Each row is a point on a landscape with many peaks, with its height.
A climber steps from a point to whichever of its 2 nearest points has the largest rise for the distance, and stops where none of them is higher. Distance is the straight distance between rows; heights are no part of it.
Z_171 (h 1.33): [ 72 120 109 152 110 149 149 144 118 149 133 143 148  99 144 156  90 136
 135  72  94 140  78  89  82 101 137 144 131 117 136 154 129 162  90 190
 131 135 174 138 112  73 113 158  96 144 110 163 123 129 100 140 123 209
 193 131 101  91 133 135 155 130]
Z_259 (h 5.25): [123 157  79  86 145 106 127 153 111 180  98  99 125 145 138  92 102 102
 121 142  64 132 123  76 134 161 145 141 120 136 180 147 202 119 139  61
 105 124 111 101 147 164 127 130  80 171 123 104 100 138 109 102 123 152
  95 115  78 153 143 100 144 115]
Z_792 (h 0.61): [123 106 168 142 111 119 132  97 159  71 159 136 133 110 131 186 120 149
 138 146 131 114 134 117 158 129 160 150 125 134  98 107 107 171 112 202
 116 132 146 136 130 101 119 102 135 103 130 116 134 171 135 156 134 128
 118 115 148 163 113 164 135 186]
Z_850 (h 4.22): [169 133 116  94 147 153 141 101 142 135 154 167 153 103 140  91 118  98
 121 159 135  70 153 119 155 170 104 134 107 129 145  93 146 122 142  94
  94 114 121  81 167 168 100  94 155 151 152  88 158 114 158 130 140  65
  94 131 151 144 115 133  60 137]
Z_434 (h 0.56): [116 165 116 186 106 175 176 109 129 142 126 200 148 118 129  75  79  97
 176 131 147 108 129 121  79  95 134 162 157 110 109 145 126 137 130 144
 138  86  97 187 135 112 113 143 109 163 173 102 110  97  92 177 123  84
 109  59 131 116 138 127  76 109]
Z_607 (h 5.28): [118 133 111 136 168 162 123 109 119 161 163 152 162 102 127 124 175 100
 126 107 160 141 138  98 105 154 105 126 118 171 108 156 154 115  84 176
 130 191 154 106 148 112  99 136 141 148  88 132 131 107 127 115 156  90
 107 167 146  85 108 109 159 114]
Z_909 (h 1.21): [125 118 109 116 115 121 158 117 123 147 116 132 172 116 136 170 110 113
 151 130  78 147 100 106  92 153 136 132 103 127 122 155 106 173  82 188
 121 124 156 137 121  84 118 122 144 131 112 170 141 128  59 116 147 140
 178 162 123 117 127 132 182 194]
Z_970 (h 2.20): [ 65 179  95 146 148 135 145 152 108  92  97 160 175 128 152 158 122  99
 152  86  27  95  57 140 130  84 129 154 129 118 152 148 111 127 148 130
  86  85 145  93  78  94 117 147 111 202 140 162  95 130 154 140 116 175
 219 148 150  72 162 132 117 150]
Z_752 (h 5.26): [150 102 194 106 108  85 102 149 111  77 107  90  98 165 114 144 145 160
 125 138 104 158 110 153 147 120 129 103 111 108 137 110  99 129 139  86
 128 111 129 155  99 142 171 110 147  53 106 155 132 150 104 119 148 166
 143 160 150 144 163 167 135 166]
Z_575 (h 0.33): [127 130  98  89 101 126 119  95 167 182 142 131 126 145 107 133 106 140
 130  95 132 149 131 115 116 140 144 124  78 133 141 163 132 200  87 129
 140 128 159  80 166 118 127 134 163 131 104 139 175  95  91 137 156 190
 138 121  93 169  87 155 142 149]
Z_292 (h 4.79): [127 118 143 180 134 147 139 137 160 124 174 103  82 109 122 123 133 147
  61  98 162 112 156 140 149 111 127 129 201 124 111  56 149 107 113 144
 155 143 129 164 113 151 106 141 159 113 193  82 132 115 188 116 161  98
  91  83 144 129 105 177  98  68]
Z_911 (h 5.84): [149 174 112  64 175 146 180 136  89 150 105 171 170 106 138 106  86  46
 133 138  54  83 118 101 132 193  95  81  88 138 151 118 158  66 143 101
 105 143 145 138 121 141 114 146 107 176 147 109 136 122 148  74 112  60
 100 163 153 116 103  38 104 106]
Z_248 (h 7.11): [174 139 139  51 127 157 105 119 181 159 135  99 150 114 136 147 118 136
 141 148 158  96 144 136 145 135 132 149  93 138 111 129 120 152 163 117
 110 110 130  93 133 149 119  69 203 137 122 129 173 114 147 122 138  99
 155 157 135 160  90 128 145 174]
Z_23 (h 5.39): [ 77  79 148 224 142 149 100 128  90 111 150 148 110  95 112 134 174 127
 166 106 159 140 167 134 147 136 139 154 162 158 115 107 141 105  89 188
 131 168 175 149 135 126 131 145 116 116 117 102  81 188 161 155  98 138
  87 114 134 111 145  99 126 126]
Z_737 (h 5.13): [177  83 176 103 164 134 112 143 103 121 106 101  76  90 100  87 115 115
 133 158 181 124 139 119  87 204 110 132 117 119 112 144 110 120 175 106
 138 119 124 174 121 173 164 106 132  95  77 127 121 118 106 100 115 138
 108 176 141 166 124  43 127 125]
Z_751 (h 7.73): [175 106 155 111 117 126  93 135 161 149 156  85 117 104 155 112 137 170
 124 179 172 148 157 114 143 174 140 171 118 128 112 122 153 143 144 117
  99 114 118 120 125 128 152  36 201  84 112 141 135 145  98  82 158  99
 113 144 131 145 116 151 158 174]
Z_418 (h 4.94): [126 106 146 154 127 102 100 139  91 115  98  93  90 156 104  91 158 176
 189 146 168 176 125 149 111  64 121 135 133 154 101 157 115 140 153 111
 150 118  79 146 137 131 154 135  76  83 115 144  89 154  71 194 109 133
  80  91  99 111 150 129 122  98]
Z_323 (h 5.81): [ 98 126 143 175 162 164  96 115 110 137 127 160 116 111  94 129 169 125
 148 144 191 123 153 137 131  99 145 169 165 147 113 150 120 124 134 174
 138 140 130 121 146 120 138 120 133 175  87 105 111 129 128 162  89 114
 115 130 109 112 128  69 172 119]
Z_268 (h 5.42): [141 152 130  80 189  92 161 142  73 107 105 187 167  93 170 101 111  79
 154 146  75  99 123 111 156 196  91  90  92 128 120 101 128  66 148  86
  74 117 140 137  98 152 157 112 130 111 142 134 136 143 140  80 113  90
 157 190 192 127 153  67 115 152]
Z_513 (h 4.52): [164 157 143 115 139  99 119 171 132 157 123 112 100 132 158 124 121 131
 104 162 114 100 192 109 177 184 156 114 150 120 150  62 147  93 111  59
  97 115 148 155 116 172 147  76 157  79 156  91 111 152 149  89 143 113
  90 112 135 172 145 135 137 145]
Z_830 (h 0.39): [107 136  71 116  88 150 166 136 224 175 178  79 164 117 141 113 113 165
 138 110 116 139 159 102  98 121 142 163 104 166  68 107 146 191  70 176
 105  94 143 133 136 102 122 119 150 145 185 126 153 153 125 182 155 100
  97  60 113 139  86 196 159 157]
Z_185 (h 6.08): [146 149 117 118 151 151 144 133 150 179 154 165 111 100 141 136 111 103
  94 128 165 142 141  78 117 183 151 124 180  96 161 128 142 105  78 149
 121 153 166 132 126 138 125 103 181 138  94 100 148  98 125  73 142 165
 153 115 142 155 119  77 189 132]
Z_670 (h 4.73): [113 132 182 107 142  78 117 142  64 116  77  80  99 172 112  98 139 158
 167 152 124 141 109 138 162  85  95 115 120 146 115  93 103 136 147  71
 144  88  94 155 114 154 172 129  72  56 105 147  90 169  76 152 123 145
 111 137 126 114 173 150 125 136]
Z_153 (h 0.57): [112 128 140 126 113 142 130 126 145 113 152 141 160  93 129 143 111 143
 188 141 119  97 133 125 131 127 126 181  96 165  88  96 112 188 121 169
  94 114 131 118 160 118 118  90 131 139 166 107 117 183 146 212 101  94
  93 107 102 158 113 154 110 163]
Z_844 (h 5.41): [159 124 157  83 148 145 105 141 119 174 121 116  96 122 119  82  92 103
 127 144 141 100 127 100 112 202 124 158 111 126 155 147 140 151 148  69
 128 117 137 137 161 172 133 100 136 127 100 108 109 115 100  91 140 166
 107 149 135 185 109  81 138 153]
Z_897 (h 4.53): [173 161 132  75 129  98 140 104 115 140  82 112 151 190 133 149 151 134
 131 173 165 134 152 136 183  96 149  79 137 122 119 143 121  78 173 115
 147 141  79 115 117 122 138 132 104 103 122 115 161 111 130 123 107  69
 114 141 110 128 123 138 149 119]
Z_642 (h 1.50): [137 108 107 153  70 112  86 148 171 121 143 120  74 159 113 138 117 195
  86  86 170 173 133 152 104  95 137 106 175 112 139 119  82 132  82 130
 146 158 185 113  93 143 151 114 201 100 135 148 193 146 158 128 144 239
 168 120 113 153 134 156 135 126]
Z_867 (h 1.05): [112 144  93 136 119  85  73 164 120 142 132  77  94 128 110 160 141 160
 120 119 144 166 152 123 167  79 163 100 162 136 164 132 163 105 140  89
 152 147  92 105 112 143 163 106 115 121 139 124 112 171 187 125  84 146
 135  73  60 142 126 130 133  83]
Z_520 (h 0.96): [107 143  89 137 129 100 104 170 106 152 125 141  99 157 120 118 132 143
 119  86 141 133 133 133 129 103 121  86 134 124 170 132 140  76 144  45
 124 151 120  99 113 151 184 120  89 147 112 129 121 154 170 137 104 185
 163  91 105 132 144 101 109  90]
Z_837 (h 1.20): [ 89 102 128 185  96 136  91 173 136 104 153  57  98 103 114 128 161 179
 127 109 161 139 110 164 119  75 100 162 113 158  97 130 143 139 158 115
 154 126 102 105  94 121 120 127 125 152 152 165 117 173 184 167  77 128
 134  90  97 127 103 143  96  67]
Z_226 (h 1.91): [147 134 175  82 129 118  95 130 156 125 158  73  88 113 128 174 121 136
  42 131 127 105  92 146 184 126  99 133 179 103 194 103 159 131 170  86
 152 144 132  84 108 152 118  72 170  95  89 105 128  93 191  59 118 174
 176 139  87 187 134 144 144 117]
Z_230 (h 2.82): [109 111 116 129  95 119 156  90 131  63 132 130 121 117 136 171 130 106
  89 123  93 121 117 120 152 163 120  88 109 126 144 125 138 127 125 152
 145 177 127  79 144 102  96 170  98 118 122 126 145 127 162 109 103 104
  95 172 128 129 113 147  96 128]
Z_533 (h 1.37): [107  95 113 165  56 100  66 142 140 129 132 120  65 150  98 129 148 203
 127  79 215 176 115 146  71  63 114  99 154 131 103 155  61 147 124 128
 190 158 166 119 100 112 147 129 160 102 122 151 165 154 146 163 118 211
 167 100  86 129 132 108 125  96]
Z_510 (h 5.74): [136  96 162  81 152 135 129 144  97 172 132 149 131  99 119 101  93 116
 179 121 125 111 127  76  69 202 123 159  62 127 111 168 119 182 121 131
  97 118 155 170 142 147 145  88 114 133  94 140 113 143  69 124 110 170
 130 137 129 161 123  77 164 172]
Z_673 (h 5.03): [134 114 148  87 144  93 114 120  65  82 120 167 166 131 133 120 139  88
 172 160  90 115 132 140 136 191 115  91  36 153 117 125 108 116 153 103
  69 106 142 136 138 155 170 146 104 107 119 141 130 160  99 122 122  76
 123 180 170 132 141 100  97 153]
Z_106 (h 0.48): [103 127 133 119 141 112  82 144 120 132 119  73 140 164  94 143 152 145
 157 113 116 139 131 156 156  72 143 162  98 173 114 141 126 173 132 110
 116 115 120  99 134 141 149 120 125 146 122 149  97 159 124 183 109 151
 125 127  90 130 136 175 147 149]
Z_721 (h 1.80): [117 157 117 109 124 111  94 138 165 167 143 100  95 145  97 161 105 118
  35  96  98 151 115 146 177 103 142 137 168 131 188 138 160 113 117 107
 154 163 147  84 114 137 140 117 183 137  98 127 131  91 177  69 125 208
 184 129 107 141 106 141 176 108]
Z_441 (h 2.23): [118 107 174 155 139 142  86 110 152  62 107  82 121 132 125 179 125 101
  97 141  80 127 103 167 190 132 156 199 145 134 160 121 126 146 150 135
 125 119 114  83 116 107 108 122 156 169 115 121  99 109 147 101 138 142
 123 173 168 124 145 158 158 169]
Z_610 (h 6.38): [127 178  94 128 172 140 183 163  90 166 102 167 164 133 140  99 115  71
 151 131  80 121 139 103  93 154 133 101 118 118 152 130 163  60 117 115
 107 129 141 139 104 144 120 175 101 181 160 125 102 127 135  97 130 109
 136 104 139  82 123  68 115  95]
Z_625 (h 1.70): [ 42  88 113 205 133 130  91 118  76 111 125 121 119 149 102  96 148 112
 157  88 104 166 127 112 112 106 142 161 138 143 154 154 160 126 111 142
 145 121 123 141 145 111 144 178  69 145  93 144  25 160 102 144  94 186
  93 103 110  99 153 120 129 100]
Z_569 (h 2.00): [132 143 158 107 135 116 126 129 143  58 117  79  99 123 132 175 118 102
  47 148  93 120  81 154 193 132 126 149 184  95 201 110 176  73 191  93
 162 136  94  74  90 129 109 121 140 166  98  97  92 102 196  46  97 134
 142 146 125 139 126 124 124 116]
Z_619 (h 5.83): [148 139 107 107 136 158 139 105 117 157  91 161 171 125 122 130 124 106
 161 165 180 123 148 155  98 118 138 137  93 134 114 165  99 120 149 152
 157 124 103 121 148 116 141 111 132 176 104 132 192 119  97 152 103  58
 157 133 143 107 112  79 132 113]
Z_77 (h 2.05): [ 84 187 101 134 132 144 199 146 132 132 110 145 169 106 145 144  93  91
 120  82  54  70  62 159 126  72 118 120 131 126 134 145 119 131 138 129
 122 135 118 127  96 102 108 175  95 211 177 163 120 109 186 155  92 136
 185 118 136 110 114 113 108  99]
Z_770 (h 0.40): [142 120 125  71  86 116  94 104 155 141 116  87 123 182 107 150 134 154
 142 122 157 153 139 144 143 122 136 126  61 157 123 168 114 165 142 126
 168 135 120  98 174 141 131 134 120 129 114 147 180 129 118 155 115 143
 115 133  94 169 111 138 143 140]
Z_91 (h 0.91): [ 98 115 119 155 104 134 149 112 108 105 146 196 158 145 127 177 157 129
 181 103 109 117 158 146 113 133 132 106 109 158  87 107  76 130  56 190
 101 136 186 165 140 112 121 173  92 133 151 125 159 161 128 185 152 113
 145  94 157 109 127 148 153 147]
Z_402 (h 1.26): [116 116 154 151  91 125  96 164 144 124 144  58  84 118  96 123 139 179
 120  86 157 144 124 155  95  94 110 123 123 142  83 124 107 144 120 136
 192 137 143 153 101 143 122 150 134 118 153 164 138 158 155 145 124 179
 143 125 108 130 117 138 140  91]
Z_795 (h 1.13): [111  94  86 182  72 103  66 169 134 132 154  77 100 134 138 141 160 209
 128 131 149 173 136 131 127  85 133 108 124 154 134 122 135 132 147  82
 134 112 117  93 117 123 176  94 132 127 154 157 128 192 148 163  84 129
 106  70  72 148 123 147  97 106]
Z_817 (h 5.66): [146 129  97 147 143 101 134 131  73 129 110 138 156 154 157  75 176 127
 126 147 143 170 144 127 118 113 125  78 108 130 140 153 142  39 134  67
 113 124  92 134 105 143 162 160 101  94 125 159 138 115  87  96 164  82
 115 143 158  70 145 118 110  86]
Z_9 (h 7.27): [186  89 193 142 164 145 109 150 133 129 156  95 113  70 141  85 136 132
 112 163 171 122 150 125 112 182 104 186 141 130  96  96 131 134 144 112
 105 106 120 167 127 166 129  63 187  74 120 136 110 117  99  81 177  86
  95 151 162 154 124 130 107 145]
Z_977 (h 4.55): [137 100 144 165 108 119 153 138 136  93 167 112  45 100 137  88 114 166
  77 100 158 114 135 119 121 149  96  90 168  90 117  64 133 115 108 113
 161 141 127 173 123 171 110 141 119  49 174 117 142 127 147 122 161 124
  79 108 138 151 138 149  74  86]
Z_585 (h 1.44): [ 70 113  74 184  87 131 136 156 109 131 148 159 143 100 165 140 142 145
 137  88 120 146 126 107  71 119 131 108 116 115 140 154 139 109  96 178
 113 154 159 128 103  70 145 160  76 123 115 152  90 164 136 140  85 187
 142  90 105  81 140 107 119 121]
Z_691 (h 3.19): [170 105 157 108  85 140 160  87 182  81 122  68 128 138 119 137 139 135
  87 143 142 109  98 158 138  97 102 126 124 107 101 143 131 160 166 159
 186 129  54 119 153 104  72 146 137 110 143 134 152  53 121 129 146  78
 132 157 136 123 113 177 116 116]
Z_987 (h 0.69): [119 117 151 164  74 113 133 110 130  75 116 151 115 143 130 178  98 155
 136 135 121 159 109 113 129 114 152 124 137 108 139 131  68 168  96 175
 116 138 156 146 127 102 148 145 103 110 108 135 131 158  99 152 102 191
 152 117 111 146 136 139 140 171]
Z_86 (h 1.93): [ 97 158 111 177 160 124 196 128 124  95 114 170 181  90 121 147 113  91
 159 103  45  86 105 149 147  72 109 163 151 148 124 135 124 127 149 152
 126 119  99 133 133  96  87 165  78 202 150 115  73 127 163 169  82 102
 137 110 114  95 131 108 113 116]
Z_233 (h 0.35): [142 151  97  72 130 140 135 126 181 200 148 119 165 146 150 129 128 149
 137 119 109 158 144 123 127 121 148 143 114 157 108 114 132 181  70 154
 104 112 149 119 149 107 131  98 183 132 149 134 165 117  92 156 190 136
 143 108 127 139 103 193 186 179]
Z_115 (h 5.61): [149 130 115 131 141 177 141 100 159 140 162 157 160 100 147 166 141 110
  99 153 154 141 149 111  98 206 138 124 133 131 130 143 140 109  95 196
 112 159 151 108 138  95 106  97 203 168 107 128 171 104 146  59 163  82
 130 141 187 119 107 101 161 150]
Z_339 (h 6.80): [137 140 161 144 131 144 149 140 125 129 145 111 113  82 158  69 125 118
 106 165 157 123 137  88 104 159 131 162 175 107 121 114 166 107 144 129
 128 118 103 148 109 132 109  90 141 115 150 130 107 105 106  98 146  82
  95 136 137 117 140 126 120 113]
Z_632 (h 2.67): [133 121 106 103 141 106 160  90 124  65 108  86 173 152 152 195 155 103
  88 156  34 113 108 138 168 150 145  90  92 137 125 122 149 106 137 152
 142 150 109  99 121  76  71 183 102 150 134 138 127 124 147  85 114  56
 101 192 152  95 119 164 128 135]
Z_212 (h 5.32): [134 141 101 137 174 168 150 110 102 156 117 137 169 112 116 129 172  89
 137 159 148 142 124 138 103 132 140 151 118 134 102 190 140  98 129 169
 159 148 120 118 134  96  94 163 135 205 105 139 134  96  69 111 122  74
 142 157 142  64 114  84 193 105]
Z_496 (h 5.38): [132 113 151 122  86 116 101  95 132 120 128 129  88 139 108 103 146 208
 158 151 183 175 116 115 100  78 111 117 171 121 116 150  92 168 142 148
 149 111 116 152 147 116 164 108 112  62  96 131 124 172  66 192 115 145
  97 100  33 158 156 144 130 139]
Z_427 (h 3.66): [190 123 122 119 101 137 111 101 153 117 146 129 113 137 139 133 163 138
  97 151 203 142 133 171 142 142 110  99 128 100 118 129 115  79 174 105
 140 131  93  88  91 141 125 103 191 100 127 147 191  84 187  83 127  98
 136 147 169 138 131 142  94 118]
Z_25 (h 4.42): [137 171 106  94 136 112 151 129 116 140 148 192 162 104 169  84 128 126
 154 143 106  77 151 109 158 145 102  85  82 158 136  86 136  83 164  68
  66 110 133 104 136 151 148  98 136  95 158 105 160 135 176 139 114  67
  93 132 146 150 143 116  47 143]
Z_546 (h 2.52): [117 121 119 142 130 100 148  84 127  37  92 130 215 144 158 186 164  93
 103 163  15 133  91 163 160 112 137 143 131 113 136 130 128 107 156 140
 112  99  74  81  94  87 100 163 127 187 124 155  93 143 103 105 120  51
 148 191 159  63 161 148 107 173]
Z_179 (h 1.82): [ 70 130 129 157 144 139 140 157  92 130 111 113 130 108 109 116 115  89
 155  82  84 118 117 119 106 109 120 158 126 132 115 153 139 137 132 143
 145 140 126 163 134 108 119 163  65 169 133 116  54 130 132 156  83 167
 121 125  99 105 145  99 138  98]
Z_474 (h 5.05): [143 147  97 111 157  81 103 135  81 144  79 100 129 208 108 130 173 129
 137 133 154 171 148 144 147 107 153  76  88 129 161 151 159  71 168  49
 136 128  75 107 132 151 161 169  77 111 105 140 125 122 118 120 131 120
 122 142 123 114 156 112 130  95]
Z_486 (h 0.80): [ 69 120 127 144 103  96 139 106  76  76 121 186 150 162 132 170 159 134
 175 126  96 150 127 140 129  89 151 105 123 143 143 140  85 124  93 179
  77 134 151 122 118  80 181 175  72 121  96 131 121 185 128 183 109 144
 157 108 126 112 156 147 156 173]
Z_826 (h 0.74): [105 133 101 128 141 137 128 120 105 126 103 210 127 144 142 117  91  96
 131 103  83 112  94  86 102 153 132 101 131  89 180 134 114 126 123 105
 116 127 144 133 150 130 126 165  73 151 129 115 126  94 106 122 124 181
 158 122 129 125 129  94  89 123]
Z_591 (h 0.64): [107 142 133 162 114 163 147 126 113 147  93 208 100 138  97  79  47 107
 161 107 143 102 117 121  79 130 138 148 143  95 138 137  92 146 126 134
 136 107 130 170 175 135 119 163  64 196 165 113 128 100  90 176 126 153
 145  75 124 122 134  94  88  90]
Z_710 (h 4.05): [161  93 159 159 151 154 109  89 144 105 158 177 108  84 114  94 116  94
  92 167 171  89 131 153 134 194  76 144 135 112 142  91 128 142 172 132
 124 129 122 117 180 162  89 124 149 114 128  82 167  81 166 104 156  57
  50 144 167 151 111 116  65 129]
Z_979 (h 5.27): [163 134 184  99 151 117 189 132 104 142 117 137 134 129 138  95 119 131
 146 117 127 107 128 115 123 159  87  83 129 116  88  85  91 134  96 138
 120 114 153 206 124 164 105 117 141  63 178 124 140 114  94 119 196 111
 120 140 175 121 128 153 133 133]
Z_456 (h 1.65): [129 154 116 141  90 114 112 132 204 156 145 115  87 156 120 178  96 153
  36  82 123 149 147 167 175  96 165 134 175 108 158 112 111 139  59 128
 148 156 170  87 112 128 140 129 208 124 135 150 185  81 168  98 181 223
 197 111 137 148 108 188 165 124]
Z_808 (h 4.18): [179 171 143  85 141  96 133 118 118 139 108 151 146 171 161 140 137 147
 149 165 118 106 141 106 196 112 152 104 159 121 136  74 116 111 137 109
  87  98 104 130 122 137 147  82 123  69 135 109 128 150 122 130 133  86
 113 123 119 154 159 168 144 165]
Z_653 (h 0.49): [105 152 104 152 119 151 193 120 162 161 126 147 153 136 117 123  92 129
 176 128 125 101 144 109 103  82 152 139 158 132  87 116 128 173  96 187
 130 113 119 194 136  93  95 157 105 156 208 102 108 146 121 220 139  90
 109  36  95 117 121 163 131 124]
Z_834 (h 5.09): [ 97  95 142 207 150 130  87 137 122 107 167 116  88 131 116 144 141 128
 107 100 148 120 163 146 159 127 133 156 190 135 127  55 148 122  95 138
 131 152 166 139 136 142 118 150 137  88 148  79  97 160 172 157 114 145
  69  95 133 125 138 172 119 105]
Z_577 (h 6.15): [119  91 104  97 161 139 127 139 107 153 153 181 153 107 140 112 120  85
 140 130 128 150 118  77  36 231 127 127  68 120 143 172 122 149 121 142
  76 124 160 113 127 131 158 119 118 157  56 146 135 124  89  85 150 195
 173 166 139 146 127  55 135 159]
Z_209 (h 6.86): [139 130  92 120 146 148 106 149 129 202 120 173 116 133 133 110 105 100
 119 121 122 157 137  81  68 203 165 141 136  96 159 178 123 126  75 122
 120 127 169 140 143 134 160 111 145 164  69 144 128 107  50  78 155 223
 169 142 138 123 124  52 190 139]
Z_918 (h 3.87): [171  99 152 133 117 134 100  73 156  85 142 178 103 111 123 133 122 139
  76 183 207 126 140 156 158 153 107 102 139  90 124 114 112 105 203 137
 118 122 117 107 142 148 135 118 153  76 114 104 191  74 177  90 134  75
 101 162 170 161 130 105  52 141]
Z_453 (h 6.27): [139 154 105 122 132 118 145 168  98 162 135  98 136 119 160  57 161 145
 113 145 123 158 144  94 108 130 132 129 125 121 144 135 168  80 128  77
 106 114 104 143 107 130 141 104 131  98 142 143  96 136  94  77 143 101
  84 119 134 102 158 120 132 102]
Z_170 (h 3.43): [189 137 167 105  80 123 163  95 152 102 138  96 133 118 131 133 129 145
  53 139 181 122  83 171 167  87 108  98 176  67 115 128 118  99 182 127
 166 135  73 127  96 118 100 105 166  91 136 149 178  58 157  93 143 110
 170 163 156 127 143 164 112 118]
Z_616 (h 4.69): [125 136 129 101 117 111 149 130 119  82 131 185 185 108 159  87 110 100
 167 164  60  89 129 152 150 146  78 100  43 183  92 113 131 132 152 112
  62  70 125 109 140 126 133 121 124 134 174 139 147 143 106 149 117  21
 108 134 158 139 137 138  51 159]
Z_119 (h 0.53): [107 143  99 102 118 137 115 161 178 149 136  57 150 122 133 126 133 174
 196 130 119 116 139 145 123  84 132 200  75 177  80 110 141 199 146  97
  83  85 117 112 143 119 140 105 125 154 155 137 119 208 142 209 104 120
 116  77  61 155 108 163 127 152]
Z_711 (h 4.85): [156 150 133  85 131  98 133 166 145 157  96 105  99 149 150 117  74 117
 107 166  83  93 136  87 193 157 164 146 163 116 189  90 182 123 124  54
 123  97  96 118 132 170 117  93 111 110 154  85  84 119 128  84 138 127
  80 104  93 176 147 139 130 126]
Z_219 (h 2.11): [122 136 166 157 145 119 127 131 152  59 122  66  93 148 111 161 126 103
  71 137  75  92 130 169 205  90 135 175 179 109 165  85 141 118 157  89
 154 103  69 108 115 120  99 135 142 150 157  99  86  94 183 113 120 103
 112 130 145 144 122 171 110 124]
Z_114 (h 1.57): [ 75  81 123 185 135 128 106 120  83  94 138 175 115 102 143  95 153 135
 141 101 128 171 124  85  93 120 114 131 153 122 167 147 140 121  89 142
 106 115 143 131 112  93 168 141  97  81  60 163  45 156  91 103  95 199
 145 142 105  72 178 100 125 132]
Z_680 (h 6.53): [133 130 141 151 150 137 122  89 113 118 112 155 108 176  82 141 156 138
 165 148 199 145 175 170 167  52 152 119 153 142 109 151  90 123 150 155
 162 154  71 131 167 128 128 147 124 142 110  85 126 103 127 178 128  84
 100 127 112  93 135 127 142 101]
Z_201 (h 7.44): [171 126 171 149 150 145  90  83 133 108 126  90  86 141  70 159 158 138
 109 136 207 134 140 181 143  93 142 149 159 123  88 128 108 114 155 158
 193 159 103 117 147 141 106 145 146 141 115  89 167  93 161 152 122  82
 122 136 137 114 114 141 141 103]
Z_605 (h 4.87): [130 114 156 111 127 132 152 140 117 141 149 133 110  99 135  85 112 131
 126 100 141 104 108  96  95 159  65  89 119 107 109  98 128 157 123 106
 138 133 152 182 164 159  96 148  88  65 164 122 130 118 114 138 154 127
  88 134 136 147 131 147  75 108]
Z_220 (h 0.85): [104 121  92 124 141 139  90 138 105 164 130 167 102 161 121 105 133 128
 110  69 120 138 141 106 106 167 121  88 124 121 175 146 137 117  96  76
 124 153 170 113 152 152 137 149  92 130  91 102 123 122 114 108 128 203
 132 145 141 129 139 123 115  93]
Z_934 (h 1.11): [136 153  70 101 129 123 181 156 149 173  96 114 192 136 155 151  90 110
 129 126  59 134 124  89  82 131 174 109 119 121 130 147 136 120  45 198
 136 138 163 175 104  90 104 163 150 157 161 149 146 114  64 107 156 129
 175 119 133  97  96 119 204 144]
Z_109 (h 2.36): [108 129 137 153 141 131 131 116 120  57 112 138 165 125 146 189 147  93
 116 132  62 117  88 173 145 110 133 167 146 117 147 132  97 122 135 151
 115 138 132 102  95  94 114 129 146 191 116 151 107 125 141 116 118 142
 193 182 171  86 143 146 145 161]
Z_939 (h 0.44): [105 153 105 149 117 140 148 158 218 172 166  96 155 166 115 110 118 156
 178 103 106 116 167 128 106  66 133 169 142 167  54  96 145 188  63 186
 106  81 143 194 139 111 103 151 135 151 199  96  93 126 127 211 169 124
 110  26 104 126  95 208 143 143]
Z_133 (h 6.65): [120 125 105 148 122 146 103  92 153 118 143 117  99 127  77 148 168 143
  90 105 207 134 116 186 128  66 114 114 148 141 129 165 130  98 153 160
 194 202 110 102 133 121  99 151 134 155 107 122 150  87 188 151  97 127
 139 115 119 104  93 118 138  52]
Z_889 (h 3.00): [133 122 162 102 117 128 142 113 155 128 147  78 113 105 121 154 132 132
  92 100 126 108  97 142 150 118 121 137 114 117 119 131 133 155 130 151
 161 150 124 111 133 126  84 124 147 112 101 134 124 103 140 102 129 131
 122 177 111 138 113 155 146 121]
Z_521 (h 5.72): [122 159  86 100 180 102 129 165  77 180  81 115 152 174 143  94 127  97
 137 113  56 130 107  82 114 150 138  96  89 129 169 153 192  81 144  61
 100 120 117 118 128 150 135 195  64 171 127 133  92 151 120  94 148 153
 143 158 122  85 151  87 145  94]
Z_422 (h 5.44): [144  99 175 140 138 156 117 115 112 117 126 171  95  79 111  66 103 130
 164 135 195 112 104 123  87 146  74 161 121  95 105 165 102 165 175  90
 146 121 119 153 163 167 154  95 121 100  94 143 112 116  84 142 110 126
 111 145 113 156 121  83  79 126]
Z_317 (h 1.00): [116 149 101 130 127 163 159 169 125 163 120 144 157 149 118 156 121 116
 165 103 112 116 139 140 101 123 153 106 117 142  99 129 113 121  62 158
 139 142 189 190 118 128 109 178 124 161 165 140 149 131 122 136 162 142
 171 113 162 104 114 120 181 116]
Z_82 (h 5.82): [164 108 172  89 120  95 155 119 123  85 129  71 133 147 146 154 140 133
 110 138 113 129 122 155 152 138 118  80 120 119  99  98  98 114 120 141
 140 116 125 159  86 135 116 111 147  49 154 139 139 107 119  95 173 111
 147 173 192 128 136 178 131 162]
Z_394 (h 5.85): [114  72 149 135 118 120 105 110  97 119 141 152  92 109 113  95 140 166
 145 111 175 164 120  98  72 142 102 112 136 119 120 162 113 182 130 150
 145 144 148 147 140 127 143 102  98  60  73 150 115 142  87 148 128 180
 104 128  98 133 131 100 110 152]
Z_614 (h 6.47): [184 126 100  75 100 172 129  77 177 174  92 137 160 134 135 144 113 105
 141 188 207 133 144 134 140 125 162 123 105 117 110 144 101 158 166 127
 137 107 109 100 155 121 134  81 170 141 129 116 212 106 138 145 119  80
 152 119 126 166  86 119 115 128]

Where does a climber stop that starts at each point below?
Z_939 -> Z_109
Z_486 -> Z_109
Z_897 -> Z_751
Z_546 -> Z_610
Z_918 -> Z_610

Call two points neighbours if one is among the 2 nearest of the other. Go from one point of each pair to the other, from neighbour to neighbour, staying as high as possible. Name the lowest point that can't be avoided.
Z_610 / Z_751 -> Z_808
Z_394 / Z_751 -> Z_737
Z_82 / Z_751 -> Z_670
Z_209 / Z_751 -> Z_607
Z_201 / Z_751 -> Z_977
